Points on a hilly landscape, in no order, each with its height.
A ball rolls from a point to the lowest of its 6 nearest points, and stops where none of them is lower. Distance is the straight distance between rows; heights are no part of it.
j571 height 399: [ 91  83 148  74  86  98 103  99 115  89 144 148 106 167 107 144  80 137
 155 146 146  99 159]
j947 height 536: [ 89 148 101 134 143 118 123 128 130  98 107 104  76 112 119 158 163 147
 113 135 142 146 133]
j343 height 160: [ 64 104  94 119 110  96 108 140 157 109 123 135 106 133 126 140 162 131
 160 107 124  71 142]
j703 height 524: [ 72  95 168 113 103  85 100 104 121 114 163 147 123 153 150 141 101 154
 142 143 133 109 132]
j353 height 482: [157 138 134 135  88 133 121 142 115 139 125  95 153 126 110 133 175  89
 161 137 125  84 126]
j334 height 437: [172 176 107 178 168 140 144 123 154 136 130 151 142 161 161  64 103  93
 148  76 176 125 103]
j185 height 493: [101 213 127 141 173 173 165 162  71  76 185  76  70 170 108 106 142 122
 102 128 130 117 128]
j346 height 338: [ 61  77 167 104  97  70 111 100 110 100 153 147 142 154 127 133  90 156
 120 129 142 131 150]
j348 height 427: [108 199 111 138 183 175 129 167 125 116 128  82  85 158  92 138 116 140
 102 122 109 139  92]
j396 height 41: [192 171 142 155 151 164 119 134 109 162 117 112 178 136 165 110 136 121
 139 127 146 134 122]
j26 height 516: [132 176 133 106 191 194 154 194 101 146 176  74 119 122 109 114  88 134
  93 119 113 126 119]
j716 height 380: [ 90 103 148  82 113  59 126 129 147  98 118 171 116  97 133 154 131 167
 122 137 118 177 144]
j969 height 458: [110 172  88 133 153 129 151 151 169  99  89  83 107 147 130 166 157 147
 111 108 133 117 104]
j190 height 365: [161  18 173 128  92 131 132 120 134 134 121 114 147 132 156 173  50 108
 149  98 112 124 158]
j599 height 440: [187 139 138 181 173 194 129 147 123 157 152  79 138 115 125 156 146  79
 138 124 120 115 102]
j796 height 333: [ 86 148  93 127 144 113 119 111 115  88 129 168 118 113 114 148 186 162
 118 137 143 179 115]
j302 height 498: [197 135 141 180 123 107 150  62 164 136 111 131 135  98 176  31 138  80
 145  97 120  98 134]
j502 height 306: [144  80 140 152 118 107 153  94 179 179 118 130 155  72 135  65 111 113
 125 136 131 121 129]
j569 height 295: [ 95  97 116  87 125  89 127 128 109 111 135 175  95 111 125 136 165 184
 129 131 116 180 124]
j75 height 389: [101 129 110 124 124  93 115 105 115 102 111 182  99 115 131 151 168 148
 140 126 146 175 136]
j769 height 404: [146  75 134  56  84 123 108  86 112 117  99 111  99 169 129 161  46 121
 137 133 115 138 158]
j890 height 263: [153 149 108 124 111 158 130 143 118 183  93 110 179  98 111 123 159 111
 124 126 110 117 134]
j626 height 292: [150 106 124 168 125 102 160  89 182 160 100 151 158  76 143  61 119 104
 120 115 148 108 110]
j28 height 134: [136  64 134  87  85 131 151 144 142 131  91  86 156 118 142 118  47 108
 109 135 104 136 152]
j394 height 497: [120 193 143 139 192 191 160 177 110 128 159  65  97 150 102 143  99 134
  87 113 112 116 109]
j704 height 398: [120  68 161  75  85 113  90 104 121  95 155 149 103 175 106 140  72 137
 134 133 144 105 150]
j335 height 351: [152  59 128  95  82 150 129 145 136 128  98 106 142 127 128 156  41 106
 114 103 105 121 152]
j555 height 474: [171 169 138 149 149 170 117 147 111 172 131 112 151 121 146 120 166 103
 148 126 134 117 100]
j462 height 119: [ 81 142  86 106 136  94 133 112 164 110 114 135 136 114 148 174 163 156
 148 119 113 129 114]
j244 height 32: [ 47 103 155  69 111  85 110  89 122 113 149 138 121 125 144 142 107 160
 128 144 158 123 130]
j92 height 372: [152 153 115 172 174 177 149 174 143 145 161 106 107 124 105 171 149 122
 130 120 128 108  95]
j534 height 310: [153 145 122 105  86 137 137 142 105 154  77 112 168  97 116 120 150 109
 127 152 105 110 141]
j388 height 332: [132 100 112 105  65 133  95 152 129 126  99 114 125 128 106 120 164  99
 159 141 104  93 140]
j974 height 130: [ 53 122 120 114 123  90 105 153 155 109 133 124  92 134 145 134 132 149
 148  93 131  84 157]
j283 height 138: [ 25  84 137 103 120  85 100  97 136  93 132 125 129 131 151 150 131 181
 126 132 137 119 138]
j529 height 608: [135 127 104 139 130 131  90 145 154 128 128 112 147 137 104 157 157 113
 187 121 129  92 120]
j414 height 312: [171 173 124 148 132 176 159 131 112 177 108 123 161 108 157 119 145 110
 130 125 116 107 124]
j869 height 420: [115 130 108 133 118 115 121 129 106  96 151 189 132 147  84 160 184 152
 101 166 137 162 126]
j500 height 418: [135 106 115  72  71 144 130 144 136 157  69 107 181 101 119 120 100 120
 113 164  97 117 140]
j576 height 335: [177 147 155 171 159 182 129 128  95 169 148 105 146 127 162 109 147 125
 125 113 121 148 122]
j762 height 459: [ 71  72 183  92  89  87 113  98 110 111 167 142 127 167 115 153  80 147
 129 156 187 112 148]
j867 height 400: [154  41 170  99 110 114 146 122 114 137 103  88 131 148 159 196  22 116
 127  94 138 111 161]
j707 height 500: [179 163 135 177 131 169 114 148 125 176 128  91 144 125 127 147 185 105
 159 140 132 104 105]
j940 height 342: [ 97 106 132  97  94  94 102 134 106  92 145 206 120 120  83 145 164 161
 107 141 113 193 127]
j88 height 428: [175 133 158 180 180 192 130 156  94 152 183  98 100 124 124 126 115 110
 117 127 122 121 100]
j57 height 421: [119 193  94 141 174 163 138 145 119 114 132  89  93 168 119 171 138 144
 122 127 122 135 122]
j265 height 390: [ 77  87 152  85 123  63 134 126  88  97 136 165 146  83 108 149 149 159
 119 159 122 198 116]
j205 height 409: [100 103 112 112 133 100 125 166  99 100 161 215 134 121  77 155 178 162
 104 159 129 174 111]
j428 height 422: [152  76 139  70  82 142  94  88 116 104 122 119  90 151 106 143  54 125
 142 146 117 136 162]
j621 height 195: [ 64 115 112 106 131  65 114 118 140  97 134 143 100 130 146 140 148 153
 134 107 124 137 138]
j975 height 377: [ 66 151 103 120 136  96 130 112 146 122 106 130  94 128 144 143 172 168
 123 107 147 153 134]
j885 height 379: [129  62 141 138 102 110 149 126 156 146 122 142 158 112 153 134  63 107
 132 117 107 141 129]
j319 height 395: [106 125 113 152 134 135 112 151 152 134 126  91 122 133 123 170 185 117
 162 114 144  89 113]
j373 height 270: [152 122 138 155 132 121 138 119 140 163 103 146 193  90 150  62 131 109
 123 127 137 124 118]
j622 height 330: [165 199 167 159 157 175 131  99 116 185 125 140 171 142 177  85 122 128
 103 110 143 148 141]
j651 height 648: [105 134 100 139 142 115 122 141 160 123 127 123 119 114 130 166 167 125
 160 115 141  95 115]
j495 height 283: [ 69 139  92 105 136  72 123 103 127 110 116 148  95 118 144 153 160 179
 127 117 121 182 125]
j145 height 77: [174  65 161 189  62 126 147  74 158 163 121 138 147  82 160  64  95  76
 118 120 109 110 141]
j983 height 378: [176 132 131 176 154  88 127 105 182 160 103 159 160 101 137  61 127  94
 134  81 155 105 109]
j538 height 345: [110 194  84 136 160 139 132 119 126 103 124 125  87 179 123 159 172 128
 106 147 138 159 142]
j133 height 472: [105 169  85 167 157 144 134 125 105  94 161 147  78 172  92 147 197 152
  93 157 147 143 130]
j612 height 499: [189 151 157 171 159 196 115 131 112 156 132 104 129 108 138 148 173 119
 156 118 120 128 100]
j730 height 337: [169 177 124 171 172 159 155 122 174 180 113 131 170 132 144  70 116 125
 101 114 140 125 100]
j751 height 543: [215 171 130 184 153 104 132  96 163 124 113 113 118 123 170  64 119  69
 171  68 151 104 105]
j669 height 407: [130  96 109  68  68 147 113 122 132 134  96 128 123 130 130 123  73 138
 137 152  91 129 158]
j213 height 469: [119 210 133 161 165 159 137 131  71  86 166 116  71 179 109 119 164 147
 117 168 130 111 125]
j650 height 417: [ 59 112 152  79  98  95 105  89 127 105 143 111 133 142 124 152 122 184
 125 118 119 148 152]
j267 height 236: [150 161 116 120 124 146 149 128 160 186  94 133 190 100 151 101 125 125
 119 134 107 109 115]
j73 height 340: [159 184 109 171 159 138 150 114 152 162 124 166 177 125 178  85 122 132
 109 120 151 132 121]
j78 height 386: [155  81 127 120  98 106 134 123 161 184  98 135 166  81 128  79  72 109
 101 141  89 102 125]
j647 height 450: [152 156 104 144 125 165 109 162 109 146 117  99 141 136  99 155 176  96
 175 122 119  84 114]
j278 height 434: [113 209  88 176 166 166 129 148 104  88 146  98  64 179 125 138 161 137
  90 130 135 128 127]
j965 height 334: [115 169  89 158 161 105 137 111 120 105 158 191 100 150  91 154 174 155
 130 131 148 165 122]
j293 height 651: [ 92 215 132 109 176 181 154 209  51 102 184  78  62 157 116  99 140 109
 117 130 122 143 141]
j169 height 481: [111  82 131  82  94  64 110 172  95  62 159 170 125 100  79 173 144 147
 128 177 129 171 121]
j336 height 444: [151 161 125 155 203 169 138 185 140 152 164  64 111 138 128 157 127 118
  84 125 129 133  91]
j891 height 313: [176 189 151 173 166 188 127 108  85 171 131 120 158 140 181 126 124 108
 120 125 137 140 120]
j19 height 159: [171 131 123  99 108 145 128 134 116 163  76 127 178 101 149 105 140 122
 130 150 127 134 133]
j347 height 456: [122 191 122 153 170 195 159 183 135 120 145  69 103 151 115 138  88 135
 118 128 116 125 103]
j726 height 89: [ 93 104 106 103  83 101 108 128 145 126 138 109  97 132 114 125 156 115
 180 127 125  75 144]
j843 height 364: [163  12 175 145  99 117 156 113 135 154 111 123 162 110 154 152  56  75
 144  96 129 117 150]
j361 height 426: [118 143  85 148 127 117 129 125 110 110 151 197 113 132  76 145 212 164
 107 167 148 176 138]
j981 height 139: [121 175  92 131 151 134 135 114 122  89 122 164  83 157 115 138 180 159
 103 122 122 177 129]
j63 height 475: [ 81 108 186  74 106  73 110 112  90  89 125 145 135 113 141 150 119 167
 123 129 138 168 106]
j681 height 261: [136 103 122 150 133 128 152 126 170 179 106 148 182  73 121  89 114 119
 123 128 122 110 112]
j540 height 321: [133  86 128  76  78 103  99 105 131 109 112 116 113 147 126 145  93 108
 136 154 113 112 178]
j812 height 519: [ 95  77 149  88 116  82 121 146  76  75 131 162 135  95  95 152 128 152
 107 157 129 174 109]
j36 height 611: [115 183 119 159 147 147 154 123  80  81 167 163  80 173  88 130 175 147
 101 158 112 150 135]
j839 height 477: [141 167 161 146 218 187 139 190 110 138 176  49  96 132 137 124  77 120
  99 121 108 121  97]
j14 height 274: [176 154 122 152 166 147 138 116 157 186  93 138 192 112 159  72 124 123
 105 114 164 111 121]
j310 height 429: [154  31 175 152  71 132 139  90 143 153 116 140 151  93 142 110  80  87
 116  93 109 130 147]
j87 height 257: [ 56 110 133 105 125  80 118 119 127 103 131 152 108 125 155 148 138 165
 137 131 136 161 137]
j727 height 528: [208 159 140 181 152 103 152  79 157 129 114 147 133 105 158  30 120  69
 163  84 157 107 128]
j465 height 346: [136  13 161 131  94 113 142 127 155 150 114 120 168 115 136 138  50 111
 127 108 116 124 152]
j682 height 410: [123 165 107 147 182 156 134 162 160 131 122  98 102 147 118 141 112 124
 116 117 139 115 107]
j43 height 131: [126 116 112  75  76 115  96 150 128 117 106 128 116 139 105 125 114 103
 160 146 115  89 158]
j406 height 525: [114 205 117 140 160 141 144 149  83  82 168 110  79 174 111 128 175 153
  90 165 134 138 141]
j645 height 419: [102  77 114  77 111 100 113 179  85  84 156 203 157 119  59 159 159 170
 118 176 122 160 126]
j372 height 411: [142 122 100  95  72 144 127 144 109 169 106 110 150  87 112 108 127 105
 143 167  86 136 138]
j764 height 376: [161 159 137 173 156 114 134  91 210 151 128 170 171 109 146  59 115 113
 150 123 153 107 110]
j736 height 152: [170 151 143 158 164 191 126 137 127 148 134  93 130 149 124 160 163 120
 145 108 131 107 102]
j916 height 234: [129  95 127  83  69 142  95 108 141  97 120 145  86 148 137 118  98 129
 146 149 119 110 169]
j232 height 151: [ 82  96 140  92  90 120 100 100 124 111 149 134 111 145 115 145 123 135
 161 131 133  90 156]
j830 height 383: [180 161 132 167 164 118 110 114 173 142 125 154 174 124 157  38 104 100
 127 106 163 119  98]
j492 height 314: [178  94 144 174  96  95 153  81 175 157 106 139 150 103 157  58 128 101
 141 111 109  98 126]
j984 height 167: [148  83 123  77  83 137 131 139 122 131  83  93 135 147 126 150  28 111
 133 112 115 133 151]
j604 height 49: [ 87 103 123  87 122  69 117 121 115 111 147 168 125 110 117 145 159 180
 117 140 121 188 106]

Call two points neighbours if one is among the 6 nearest of the other. Go from one point of each pair to the other, from neighbour to neighbour, staying as low as possible. Name the highest point that can't be avoided.
j981, j396: j796
j145, j726: j388
j604, j28: j78
j145, j19: j626
j19, j396: j14
j244, j604: j87

Where does a ball stop that starts at each point below?
j26: j736
j839: j736
j185: j736
